A landscape with many valleys, sampled at points; each row gives a point and its height.
From any point a ball rolls to the lowest of the 6 points nearest to it. It stops when none of these is lower. Distance is the straight distance between rows; heights are no part of it.
<415>: -24  -9  4  15  0  19  -4  2  4  -1  -7  4  -12  5  -6  7  -31  16  -12  -7  7  h=187
<6>: -1  -34  0  -1  -5  13  -8  -19  14  -16  -13  -20  1  -19  -15  -2  13  8  19  -5  15  h=301
<290>: -4  -26  -11  -11  -1  5  -10  -8  6  -13  -3  -9  -1  -6  13  -9  24  0  13  1  -5  h=389
<571>: 0  3  -6  -7  5  3  -5  2  5  5  6  8  0  1  8  -1  14  -7  2  0  -1  h=662
<853>: 7  -5  -6  4  0  9  -3  -11  12  3  1  0  -10  2  8  20  20  -1  -2  -9  8  h=118
<749>: -12  -23  1  -3  -7  8  -11  -15  20  -9  -6  -9  7  -18  -5  3  12  9  6  -8  8  h=190
<873>: 14  17  -12  12  10  2  4  -1  -11  7  11  4  -4  12  3  11  19  -12  3  6  7  h=448
<148>: 3  15  17  10  -10  -19  -1  11  -22  -9  -3  2  5  28  1  4  -30  -11  12  5  2  h=320
<510>: -7  -14  -7  -11  1  1  -7  -6  9  -7  0  -2  -1  -1  13  -11  21  -2  5  0  -9  h=444
<714>: 1  -28  -4  -4  -7  11  -6  -18  18  -12  -9  -18  -7  -16  -2  5  16  9  16  -10  15  h=238
<901>: 15  13  20  -11  -7  -28  9  9  -20  0  0  0  12  7  3  -3  -26  -8  4  10  1  h=381
<642>: 8  -17  -7  -1  -6  12  -4  -21  21  -6  -13  -15  -11  -9  0  19  16  11  10  -10  16  h=220
<871>: -7  -16  0  6  -9  12  -5  -18  22  -10  -4  -17  0  -17  -14  9  8  18  -3  -11  12  h=272
<493>: -8  -5  -3  21  0  17  1  -15  14  -4  -16  2  -20  6  -6  18  -3  19  -9  -9  7  h=201
<480>: -4  -5  -5  19  3  17  1  -16  13  -2  -18  0  -22  5  -3  23  5  11  -7  -9  9  h=122
<438>: 11  7  -10  15  8  8  -1  -3  -4  6  4  6  -13  12  1  21  16  -7  0  -4  7  h=420
<697>: -18  -8  5  11  0  15  -10  13  -1  -4  -6  5  -11  9  -6  7  -32  10  -9  -8  7  h=197
<976>: -18  -17  6  7  -10  10  -10  -16  17  -10  -1  -16  12  -23  -17  0  6  12  -1  -5  9  h=330
<1028>: 2  -6  -8  -12  9  1  -5  -3  7  -1  -1  1  0  -1  18  -8  24  -4  5  1  -5  h=512
<1085>: -30  -14  9  7  -12  12  -13  -10  13  0  7  -15  13  -20  -18  -2  -10  13  -10  -2  2  h=290
<240>: -12  -30  -1  -4  -6  8  -12  -16  15  -17  -7  -16  8  -22  -12  -2  13  6  11  -5  7  h=275
<660>: -25  -14  5  6  -11  11  -12  -8  18  -3  3  -14  14  -23  -15  -2  -2  13  -9  -7  6  h=332
<281>: -2  1  6  10  -10  3  -7  21  -3  2  2  8  -3  17  -6  3  -28  -5  -5  -4  1  h=271
<1080>: -3  -21  -3  1  -6  10  -6  -20  23  -7  -9  -13  0  -16  -9  7  11  12  5  -12  16  h=244
<251>: -20  -10  3  -5  -12  7  -4  4  15  -1  6  -2  12  -16  -1  -13  -1  0  -7  -4  -6  h=196
<484>: 6  10  7  -17  2  -17  10  12  -6  5  5  8  5  -4  2  -18  -13  -10  1  11  -9  h=416
<679>: 4  3  7  -7  -12  -4  -3  18  4  7  8  4  6  2  -2  -11  -18  -7  -8  2  -2  h=489
<648>: -19  -9  3  6  -16  13  -9  5  11  3  6  -5  5  -5  -8  3  -15  14  -14  -9  2  h=294
<805>: -12  -9  1  8  -9  10  -6  -2  17  1  2  -5  0  -8  -4  8  1  10  -12  -11  4  h=437
<418>: 14  20  9  -6  -5  -25  15  9  -25  0  6  -4  10  10  2  3  -20  -9  9  12  1  h=446
<494>: 6  -4  -6  9  -2  12  -1  -16  13  0  -7  -4  -16  4  0  27  18  5  -1  -12  9  h=48
<625>: 12  18  -2  -11  15  -13  10  5  -12  6  6  10  4  1  4  -11  6  -9  4  11  -8  h=450
<808>: 16  18  13  -12  -2  -25  14  9  -25  2  -1  -2  12  2  3  -1  -20  -10  7  12  -1  h=400
<981>: -20  -19  1  2  -11  8  -11  -7  16  -4  3  -9  11  -20  -8  -4  7  8  -2  -8  3  h=306
<603>: -2  2  -4  -14  7  -9  -2  1  3  0  2  6  1  -2  10  -20  11  -7  1  6  -13  h=558
<590>: -1  3  4  -15  3  -9  -2  6  1  3  3  10  4  -6  6  -20  3  -9  -4  7  -14  h=589
<511>: 3  4  5  -18  5  -15  2  8  -9  1  1  5  2  -7  2  -30  -2  -7  -5  10  -21  h=493
<21>: -7  -2  8  -8  -16  0  -5  17  8  6  7  2  8  -1  -3  -10  -18  -3  -14  -3  0  h=458
<831>: -4  -36  -7  -5  -5  10  -7  -14  7  -18  -8  -15  -3  -16  -3  -7  18  3  21  -3  6  h=314
<180>: 10  24  -4  6  -1  -24  23  5  -35  -3  8  -7  9  14  4  11  -16  -6  11  13  6  h=606
<822>: -8  -4  1  -8  -9  3  -5  7  13  4  8  5  7  -7  2  -10  -3  -4  -8  -2  -5  h=496
<1005>: 16  13  2  -14  22  -17  12  1  -29  2  -8  1  9  -3  4  -18  6  1  2  11  -30  h=465
<252>: 8  8  -1  -15  16  -12  1  1  -11  0  -6  -2  2  2  9  -24  13  0  3  7  -28  h=500
<1037>: 17  6  19  -21  3  -28  12  9  -21  3  -1  3  9  -5  2  -16  -23  -10  1  11  -8  h=399
<249>: -19  -10  2  18  0  20  -3  -5  6  -3  -11  2  -19  1  -7  8  -23  21  -16  -9  11  h=163
<424>: 0  -1  -3  18  0  12  -3  -6  6  2  -5  4  -17  7  -3  23  8  3  -7  -10  4  h=117
<342>: 15  20  -11  15  5  -6  8  5  -19  4  12  6  -1  14  -3  8  2  -12  6  9  5  h=430
<57>: 15  14  7  -16  15  -16  14  7  -25  4  -3  6  6  -4  4  -16  -4  -5  6  13  -17  h=445
<10>: 3  4  -5  -14  13  -3  -1  2  1  3  3  6  1  1  15  -14  18  -5  6  4  -10  h=544
<285>: -10  -8  -1  -11  -4  -3  -7  3  11  -4  2  2  6  -11  10  -18  10  -8  -3  -1  -12  h=477
<150>: -2  -11  -2  10  -8  13  -4  -20  21  -3  -14  -11  -11  -4  -6  19  11  17  -4  -15  11  h=154
<400>: 12  15  19  -3  -11  -36  11  1  -26  -4  0  -5  15  18  7  6  -30  -10  6  9  1  h=404
<467>: 9  8  -5  -14  19  -5  0  -1  -9  3  -6  2  1  6  14  -18  19  -2  6  9  -19  h=508
<886>: 13  14  -7  -11  23  -2  5  -2  -10  2  0  4  3  7  14  -11  20  -7  11  12  -10  h=488
<89>: -1  -10  -4  -5  -2  7  -8  -6  15  0  -1  -1  0  -5  6  5  19  -1  2  -8  4  h=424
<527>: -16  -10  0  20  -2  18  -5  -14  11  -3  -11  -2  -15  0  -11  8  -14  25  -14  -8  7  h=54
<295>: 8  13  14  -2  -13  -16  0  16  -12  0  2  3  5  18  -1  -3  -28  -9  1  6  2  h=347
<177>: 8  10  -4  -2  3  -1  -1  6  1  9  10  9  -3  4  5  3  8  -10  -2  1  0  h=542
<554>: 0  -5  -4  2  -3  9  -4  -8  15  3  -2  -2  -9  0  3  15  15  4  -5  -9  8  h=184
<708>: 4  8  3  -3  -5  -4  0  15  2  9  11  12  -2  4  0  0  -3  -8  -5  2  -1  h=468
<197>: 9  6  16  -18  -2  -22  8  16  -8  2  2  4  7  -2  0  -20  -21  -10  -2  10  -5  h=401
<543>: 16  27  -18  8  15  -14  31  1  -35  5  7  -4  14  6  2  2  4  -8  6  11  7  h=536
<497>: 14  17  1  -7  4  -12  7  13  -5  8  9  10  1  4  -1  -4  -2  -6  3  9  -1  h=459
<670>: 9  17  11  7  -9  -23  9  12  -26  -6  3  1  5  23  3  5  -25  -10  9  9  4  h=386
<727>: 6  2  -9  -5  7  6  -4  -6  4  8  2  5  -6  4  6  12  24  -9  3  -3  4  h=164
<810>: -13  -13  2  15  -9  16  -7  -12  16  -2  -6  -9  -8  -9  -12  8  -5  23  -14  -11  6  h=242
<841>: 14  19  -10  5  11  -3  7  4  -9  8  13  6  1  8  3  6  13  -13  3  6  5  h=491
<466>: 7  9  1  10  -7  -5  0  18  -9  4  8  11  -3  15  -5  5  -16  -8  2  3  1  h=270
<359>: -3  -19  -4  -5  -3  8  -7  -14  16  -4  -6  -9  -3  -12  5  9  19  3  10  -10  11  h=266
<710>: 16  25  -10  1  11  -15  21  7  -28  4  10  2  8  8  1  1  1  -6  8  15  5  h=497
<429>: -8  -4  -1  19  0  12  -3  -2  8  2  -6  5  -15  5  -7  15  -9  12  -10  -11  4  h=171
<713>: 1  6  -4  7  -5  4  -4  8  4  8  6  9  -5  8  -1  11  3  -3  -6  -6  3  h=337
<742>: -23  -16  4  -1  -16  9  -8  -5  14  0  6  -9  17  -20  -7  -9  -4  2  -9  -2  -4  h=247
<404>: 14  21  4  -14  17  -21  21  4  -27  6  1  4  9  -5  4  -9  -6  -7  6  13  -9  h=432
<338>: -3  0  -3  17  -1  11  -3  9  0  4  -1  11  -14  10  -6  17  -6  1  -10  -8  0  h=174
<447>: -2  -12  -4  4  -8  12  -4  -13  20  -1  -5  -6  -3  -9  2  16  13  8  0  -14  7  h=231
<193>: 6  9  -8  19  1  3  3  7  -7  3  7  10  -12  16  -4  16  2  -9  -4  3  3  h=287
<443>: -12  -5  5  8  -7  14  -12  17  0  0  -2  6  -7  13  -5  5  -28  4  -7  -9  2  h=203
<1073>: -16  -15  -3  -5  -7  4  -7  -5  15  -5  5  -4  7  -16  1  -5  13  0  0  -6  -1  h=388
<980>: 3  0  11  -17  -7  -11  2  15  2  2  4  5  9  -7  2  -27  -17  -14  -9  6  -9  h=429
<23>: -24  -11  5  16  -3  21  -5  -10  6  -3  -6  -7  -17  -3  -10  0  -26  26  -15  -5  11  h=222
<768>: 2  6  0  21  -2  5  0  14  -8  3  3  12  -11  15  -4  14  -10  -6  -3  -2  2  h=204
<751>: 15  16  -8  -10  30  -4  11  -3  -21  1  -3  3  10  9  10  -10  20  -4  12  11  -11  h=487
<145>: 0  4  7  15  -6  0  -5  19  -11  -1  -1  11  -5  23  -5  8  -27  -6  4  -1  4  h=248
<680>: 16  23  -7  6  3  -12  12  10  -18  5  10  5  3  9  -1  8  -3  -10  5  12  4  h=479
<536>: 14  14  5  -13  8  -15  8  9  -12  5  4  8  4  -2  3  -15  -7  -8  5  12  -6  h=433
<462>: 14  22  -3  -6  23  -10  18  0  -23  7  3  6  11  1  6  -9  10  -9  10  14  -7  h=452
<419>: -22  -11  4  17  -8  16  -7  -6  8  -2  1  -7  -7  -5  -13  3  -18  23  -17  -10  5  h=213
<398>: 3  10  1  -11  4  -7  2  9  3  8  6  8  3  -1  5  -13  4  -9  1  7  -8  h=548
<1026>: -8  -26  -5  -8  -3  6  -10  -12  13  -11  -3  -9  3  -11  7  -4  21  -3  12  -6  0  h=333
<948>: -13  -10  -1  19  1  17  -2  -7  9  -1  -11  6  -20  3  -6  15  -14  18  -11  -9  8  h=169
<440>: 0  -5  -7  18  -4  17  3  -26  13  -5  -22  -7  -23  5  -5  23  9  13  -1  -11  10  h=104
<508>: 15  23  -1  0  1  -16  12  8  -23  5  10  2  5  12  0  2  -10  -10  6  12  2  h=511
<332>: 19  10  -5  -14  25  -6  8  0  -21  -2  -8  -8  9  12  10  -14  22  4  8  10  -27  h=501
<878>: -6  -3  -2  -10  0  -2  -5  1  10  -2  6  5  3  -6  9  -14  11  -7  -1  -3  -9  h=168
<55>: -11  -4  4  4  -13  7  -6  12  9  4  6  4  2  0  -3  0  -13  -1  -12  -7  0  h=366
<416>: 14  16  -9  -7  26  2  8  -1  -9  7  4  5  6  6  9  -4  20  -8  9  8  -3  h=492
<545>: 0  3  1  -17  6  -10  -1  5  0  -2  -3  2  3  -4  7  -24  8  -5  -3  7  -20  h=563
<402>: -7  -5  -5  -1  -6  5  -6  0  13  5  5  3  2  -7  2  7  8  2  -6  -6  1  h=777

For each start below, name the point where the ball stops.
<873> -> <494>
<57> -> <494>
<416> -> <494>

Two balls start at each pair of points below. Name the first point that both come to, or write never.
<543> and <670> -> <338>
<708> and <177> -> <338>
<180> and <710> -> <338>
<400> and <508> -> <338>
